Each scene shows the same named points in several views. A view is turned or mirrored, shifted and resized as a whole, has a little noise and may leave points out.

Scene 1
View 1
Pup: [-16  16  -8  24   4   9  18 -24  -8  43   7 -22  27 -37   3 -15 -29  14
 -34 -31  -4]
tedu: [  5  11 -21 -19 -26  19  14  22  16  12  13 -15  32 -34   6  -8 -33  48
 -16   3   6]
subu: [ 15  -1 -21  -5 -20   8  39  16  16  21   2  14  30 -44   3   5 -29  50
   3   0  11]
duzul: [ -9  25 -19  -3 -26  19  -1  18  21  17   9 -21  42 -25  10   3 -31  34
 -15   7  -9]
zop: [-50  10 -23 -16  10  -8  -9  14  30  23   4 -19  13   2   6   8 -12  49
 -16 -36  -6]
telo: [  1   8   3  36   1  10  31 -45 -15  46  -5  -5  25 -24  -3 -19 -29  -1
 -42 -46 -19]
venog: [ 14 -11  -5  -7 -23  17  35  -6  -2  22  11   6  16 -24  -7 -21 -29  29
 -22 -25  -5]
Las: [ -1  24   3  44  -1  14  16 -44  -6  42  -9 -10  33 -12   3 -14 -28  -5
 -45 -41 -30]
Nibe: [-13  29 -28   9  19   1  14 -27   8  35  -9 -33  21 -46   9 -14 -24  41
 -54 -43   9]
gupob: [-12  23 -26  -4 -10  10   5  13  22  23   3 -22  36 -36  12   1 -29  46
 -21  -7   4]
dite: [-20  28 -25  22   4  -4   8   7  32  33 -18  -1  41 -23  13  28 -19  43
  -3 -14  -6]
rido: [  5  -6   3  15 -16  13  30 -20  -5  32   6   7  22 -12  -6 -15 -25  11
 -28 -35 -18]
gadi: [-13  25 -42   3  11  -9  19  15  33  31 -16  -6  34 -50  13  24 -21  65
  -8 -13  20]
Vezi: [-59   9   5   9  -3   6 -22  -7   0  33  20 -32  20  17   3 -11 -21  -1
 -28 -35 -36]
Godoz: [  3 -20  13 -28 -46  39   7   2 -12   3  39 -18  12  13 -12 -46 -35   5
 -35 -21 -32]
vibib: [ -1   0  -9   2 -11   8  22 -11   8  26   3   2  21 -12  -2  -9 -23  25
 -25 -30 -13]
Zin: [-18  30 -19  41  12  -5  18 -14  13  47 -17  -8  40 -42  10  17 -26  27
 -15 -19  -1]
View 2
Godoz: [-14 -17  77  17  30 -27  31 -38  -2  32  10  37 -56  17  25 -49 -46   1
  12 -15   5]
vibib: [-12 -34  24   2   3 -14  33  -5 -20 -17 -19  47 -17  19  26  -9 -13  20
   8   8   1]
tedu: [ 37 -34  26  -4   0 -11  -8  -8 -39 -12   0  17 -35  50  35   7 -34   8
  19   7  -8]
gupob: [ 25 -33  -2  -1  -9  -5   1   8 -43 -17  -2  20 -38  39  43  18 -10  15
  21  17   2]
Nibe: [ -6 -59 -24 -25  -9   9   5  16 -35 -22   9  42 -28  15  19  -9  34   3
  -3  35  21]
gadi: [ 33 -43 -13 -14 -29   3   5  26 -55 -51 -18  28 -14  57  43  47   1  29
   9  30   0]
zop: [-10 -27  20   8 -28  11  49  19 -45 -15   5  40 -56  45  63  23  10  44
  17  29  22]
Vezi: [-42  -9   2  38  10  -9  61  -5 -16  22   3  41 -71  12  72 -13  13  18
  23  -2  36]
Pup: [-14 -39 -25  -4   9 -12  20  -3 -16 -17 -11  44 -20  15  30 -15  14  -5
  -6   4  24]
duzul: [ 26 -27   3  13   3 -12  -1   3 -39  -1 -12  13 -41  34  49  16 -24  12
  37   7  -2]
venog: [  2 -35  38  -9   9 -21  19 -20 -15 -23 -13  45  -9  30  12 -18 -32  11
  -4  -3  -4]
Las: [-33 -36 -21   7  23 -24  30  -6 -12 -13 -37  55  -3 -14  20 -29   8   4
   9  -3  15]
rido: [-21 -34  19   3  15 -22  36 -13  -7 -19 -25  55  -4  11  17 -25 -14  10
   1  -4   3]
dite: [ 10 -30 -23  11 -16  -9  25  22 -45 -36 -36  33 -15  35  54  39   1  36
  31  20   2]
Zin: [ -1 -39 -48   4  -4 -13  17  17 -36 -37 -33  40  -3  22  41  20  19  13
  13  10  14]
View 3
rido: [ -2  -5  -2  12  -5 -34  -3  -5  17  -9 -15   2 -19 -18   2  10  12  -2
  14  22  23]
Las: [  8 -11  -1  14  -9 -27 -14   5  19 -16  -5  -3 -27 -24  14   9   1   5
  13  17  13]
Vezi: [ 19 -10 -12  17  20 -20 -15 -10  13  11 -33  -8  -2  -4   8  20 -17   2
   6   3  -7]
duzul: [  4 -20 -13 -13 -12 -30   4  11  -6  -7 -24 -11  11 -16  -9  33   8  -6
  -6   1  13]
venog: [-15  -7  -5   3  -4 -35   8  -4  14  -9 -17   0 -11 -14  -8  16  20  -7
   6  20  36]
vibib: [ -5  -6  -6   5  -5 -33   5  -1  14  -7 -19   1  -7 -12  -3  11  11   0
  11  13  17]
Nibe: [-16 -16  -7   1  -4 -17   8  17  27 -23   6  -5  -1  -9   4   6  -6  13
  -6 -11   9]
subu: [-15  -5 -14 -12 -17 -47  11  10   0 -16 -12   1  15 -23 -24  21  25   1
   1  20  30]
Pup: [ -2 -14  -8   9   1 -23 -10   9  20 -15   1  -4 -10 -19   3  14  -3  10
  -4  10  13]
gadi: [-15  -6 -18 -17 -17 -40  17  23   3 -25  -3  -1  32 -17 -20  15   3  16
  -3  -3   4]
zop: [ -5  -1 -18   0   7 -32  14  -1  10   1 -28  -1  27   3 -11  11  -8  10
   8  -9  -7]
telo: [  1  -9   0  19  -3 -25 -12   3  26 -17   0   1 -29 -23  11   4   0  10
  10  21  17]
Zin: [  5 -10 -12   1 -16 -34  -5  23   9 -23   4  -3   7 -28  -2  14  -3  19
   4   6  -3]
Godoz: [ -3 -14  -3   8  16 -23  -1 -22  11  15 -45  -9 -25   1   2  29  17 -28
   4  17  41]
tedu: [-14 -16 -13 -14  -8 -32  11   7  -1  -8 -22  -8  11 -11 -16  31  18 -10
  -9   5  28]
View 4
Nibe: [-20  14  30  -1   9  26 -19 -12  18   6   8   8  29 -27 -12   1   4 -14
 -26  17  -5]
subu: [-25   1  16  21   2  22 -51  -7  19  -4   6 -14 -15  -3  -1   6 -24 -17
   4  20  18]
Zin: [-16   7  17  -4  10   9 -32 -25  -1   8  10  -3   8 -18   1  21  12 -19
  -9  23  -2]
zop: [-17   7  10   6  30   9   1 -10  23  -5  33  -6  11 -17  13 -13   1  -6
  -1   4  12]
Pup: [-26  19  27  -1  -4  13 -19  -8  17  23   5   1  17 -14  -1   8   3 -26
 -11  14  -3]
gupob: [-26   6  28  20  13  25 -29 -12  16  -2  21  -2   4  -2   9   4  -1  -7
  -7  12   5]
dite: [-15   2  12   5  20  10 -29 -26   2  -6  21  -9  -5 -17  12  15   7  -5
  -1  20   6]
Vezi: [-27  24  20   0   4  -9  18  -2  20  31  30   2  14  -9  28  -1  16 -20
   5  -5   1]
vibib: [-28  16  16   7  -6   8 -19  -4  25  13  10   0  -2 -21   3   3 -13 -18
   1  11  10]
tedu: [-31   8  30  29   5  30 -34  -1  25  -1  19  -6  -7   5  10   0 -14  -9
  -1   8  11]
telo: [-27  26  18 -12 -23  -1 -19  -6  19  32  -5   6  11 -32  -5  16  -4 -33
  -8  18  -3]
duzul: [-31   9  32  25   4  22 -29  -8  16   1  25  -1  -4   4  19  10   2  -3
  -1   5   6]
Las: [-31  27  19  -6 -22  -1 -19 -10  16  28   1   9   6 -31   4  24   2 -25
  -7  14  -4]
gadi: [-12  -6  16  11  30  26 -42 -23   6 -17  18 -12   3 -11  -2   4  -4  -5
 -10  24   8]
View 5
dite: [ 29   8 -25 -34 -31  -8   5  -8  -6 -47  15 -61   8 -22  14  26 -30  -9
  17 -10 -28]
duzul: [ 13  16 -54 -29 -46  -7  -8 -22  14 -38 -14 -37   7 -27  21   2  11  -5
   4 -23   8]
Zin: [  3  10 -35 -30   2  13  -4  -4 -10 -47  21 -42  18 -15  22  26 -48 -19
  17 -25 -32]
subu: [ 15 -39 -24 -26 -46  -7  -6 -29  -4 -33  35 -26  21 -32  -3   2   6  12
   1 -44   6]
gadi: [ 19 -25 -38 -31 -26 -18  14 -11   1 -56  36 -69   6  -8  12  33 -15  19
  27 -29 -17]
Las: [ -9  16 -38   5  -4  44 -13  13  -4 -21  -1  12  31 -43  24   7 -45 -51
  -7 -12 -23]
telo: [-11   1 -36  14   8  52  -9  17   0 -15  10  21  30 -38  22   8 -51 -46
  -8 -17 -25]
venog: [  5 -28 -37  10 -35  18  -3  -3  11 -11  18  17  21 -45   6  -7   3  -5
 -14 -31   4]
Nibe: [-16 -14 -73  15  14  26  19  22  18 -42  13 -26   8  -6  33  38 -30  -6
  19 -24 -13]
zop: [ 48  18 -36  -2 -27 -19  39  21  24  -7   0 -42 -23 -14  20  30  -9  16
  12  11 -16]
Godoz: [ 13  13 -54  21 -49  17  -2   5  33  26 -35  51   6 -56  19 -32  34 -17
 -35  -8  28]
gupob: [ 11   0 -57 -18 -29  -8   4 -10  15 -41   2 -41   2 -16  22  16   1   6
  11 -26   2]
Vezi: [ 33  72 -35  -1  -4   4  13  24  23  19 -34   4 -19 -22  40   1 -23 -23
  -6  18 -16]
rido: [  4  -8 -29   9 -24  32  -6   5   3  -6   9  23  27 -45  11  -4 -24 -30
 -17 -16 -11]
tedu: [ 10 -11 -57 -18 -45 -11  -3 -21  18 -36   1 -24   7 -25  15   0  25  14
   1 -33  18]
vibib: [ 15  -9 -34   4 -31  15   3   8   9 -14   8   0  14 -40  11   7 -12 -15
  -7 -13  -8]
View 6
telo: [ 17 -12   6  -9 -22   4 -27   6  -6  27 -14  11  12  16 -32 -15  -7   5
  13  -2  15]
Pup: [ -9 -10   4   3 -11  28 -18   8  -3  13 -12   9  19  13 -31  -5   4   2
  12   8  14]
Vezi: [  9  11   0  40 -16  44 -19  17  -9  -8 -17  13  32  -1 -54 -25   6  29
 -28  23  17]
rido: [ 14 -14   9   7 -27   5 -13   1 -15  16  -6  23   9   8 -18 -12  15  11
  -1  -7  16]
Zin: [-16  -5   9  -2   6  35  -7  24 -16   9  -5   9  -5   9 -27 -25  11 -16
  32  14  27]
venog: [  0 -21  15  13 -28  10   0  -9 -24   7   4  29   7   9  -1   6  28  11
   0 -14  13]
duzul: [-18 -23   3  24   9  45  24   2 -15 -19  -1  28   7  10 -20 -17  31   0
   0  11  12]
Las: [ 18 -16   4  -6 -16   6 -19   7  -4  20 -14  13  11  16 -37 -24  -3   2
   9   2  14]
vibib: [  1  -6  12  13 -23  20 -12   6 -20   9  -1  20   8   1 -17  -7  19  11
   3   0  20]
Nibe: [-28 -12   6  -6  -4  48 -28  15 -12   0  -9  -7  26  23 -21   3  11 -16
  21  -9   6]
subu: [-21 -20  19  14 -11  21  18  -1 -33   0  15  32 -13   0  11  -1  44  -6
  21  -3  24]
gadi: [-40  -5  18   8   9  54   1  22 -36 -10  14  10  -9   2  -1 -12  41 -26
  34   4  28]
gupob: [-27 -18   7  19   5  49   8   7 -22 -13   4  17   9   9 -13  -9  31  -8
   9   3  15]
tedu: [-27 -26   8  25  -3  39  23  -9 -22 -17   6  29   7   7  -2   3  42   3
   3  -3  11]
Godoz: [ 18 -26   2  40 -37  12   8 -25  -8  -8  -7  37  34  12 -20   6  25  43
 -45 -12  -4]
dite: [-17  -2  14  12   3  44  -5  25 -32  -6   4  13  -5   1 -17 -26  27 -14
  20   9  25]

In a view up to two points have been moved. Name them for each view, in the order of its rows, or write -.
view 1: Las
view 2: -
view 3: -
view 4: -
view 5: -
view 6: vibib, dite
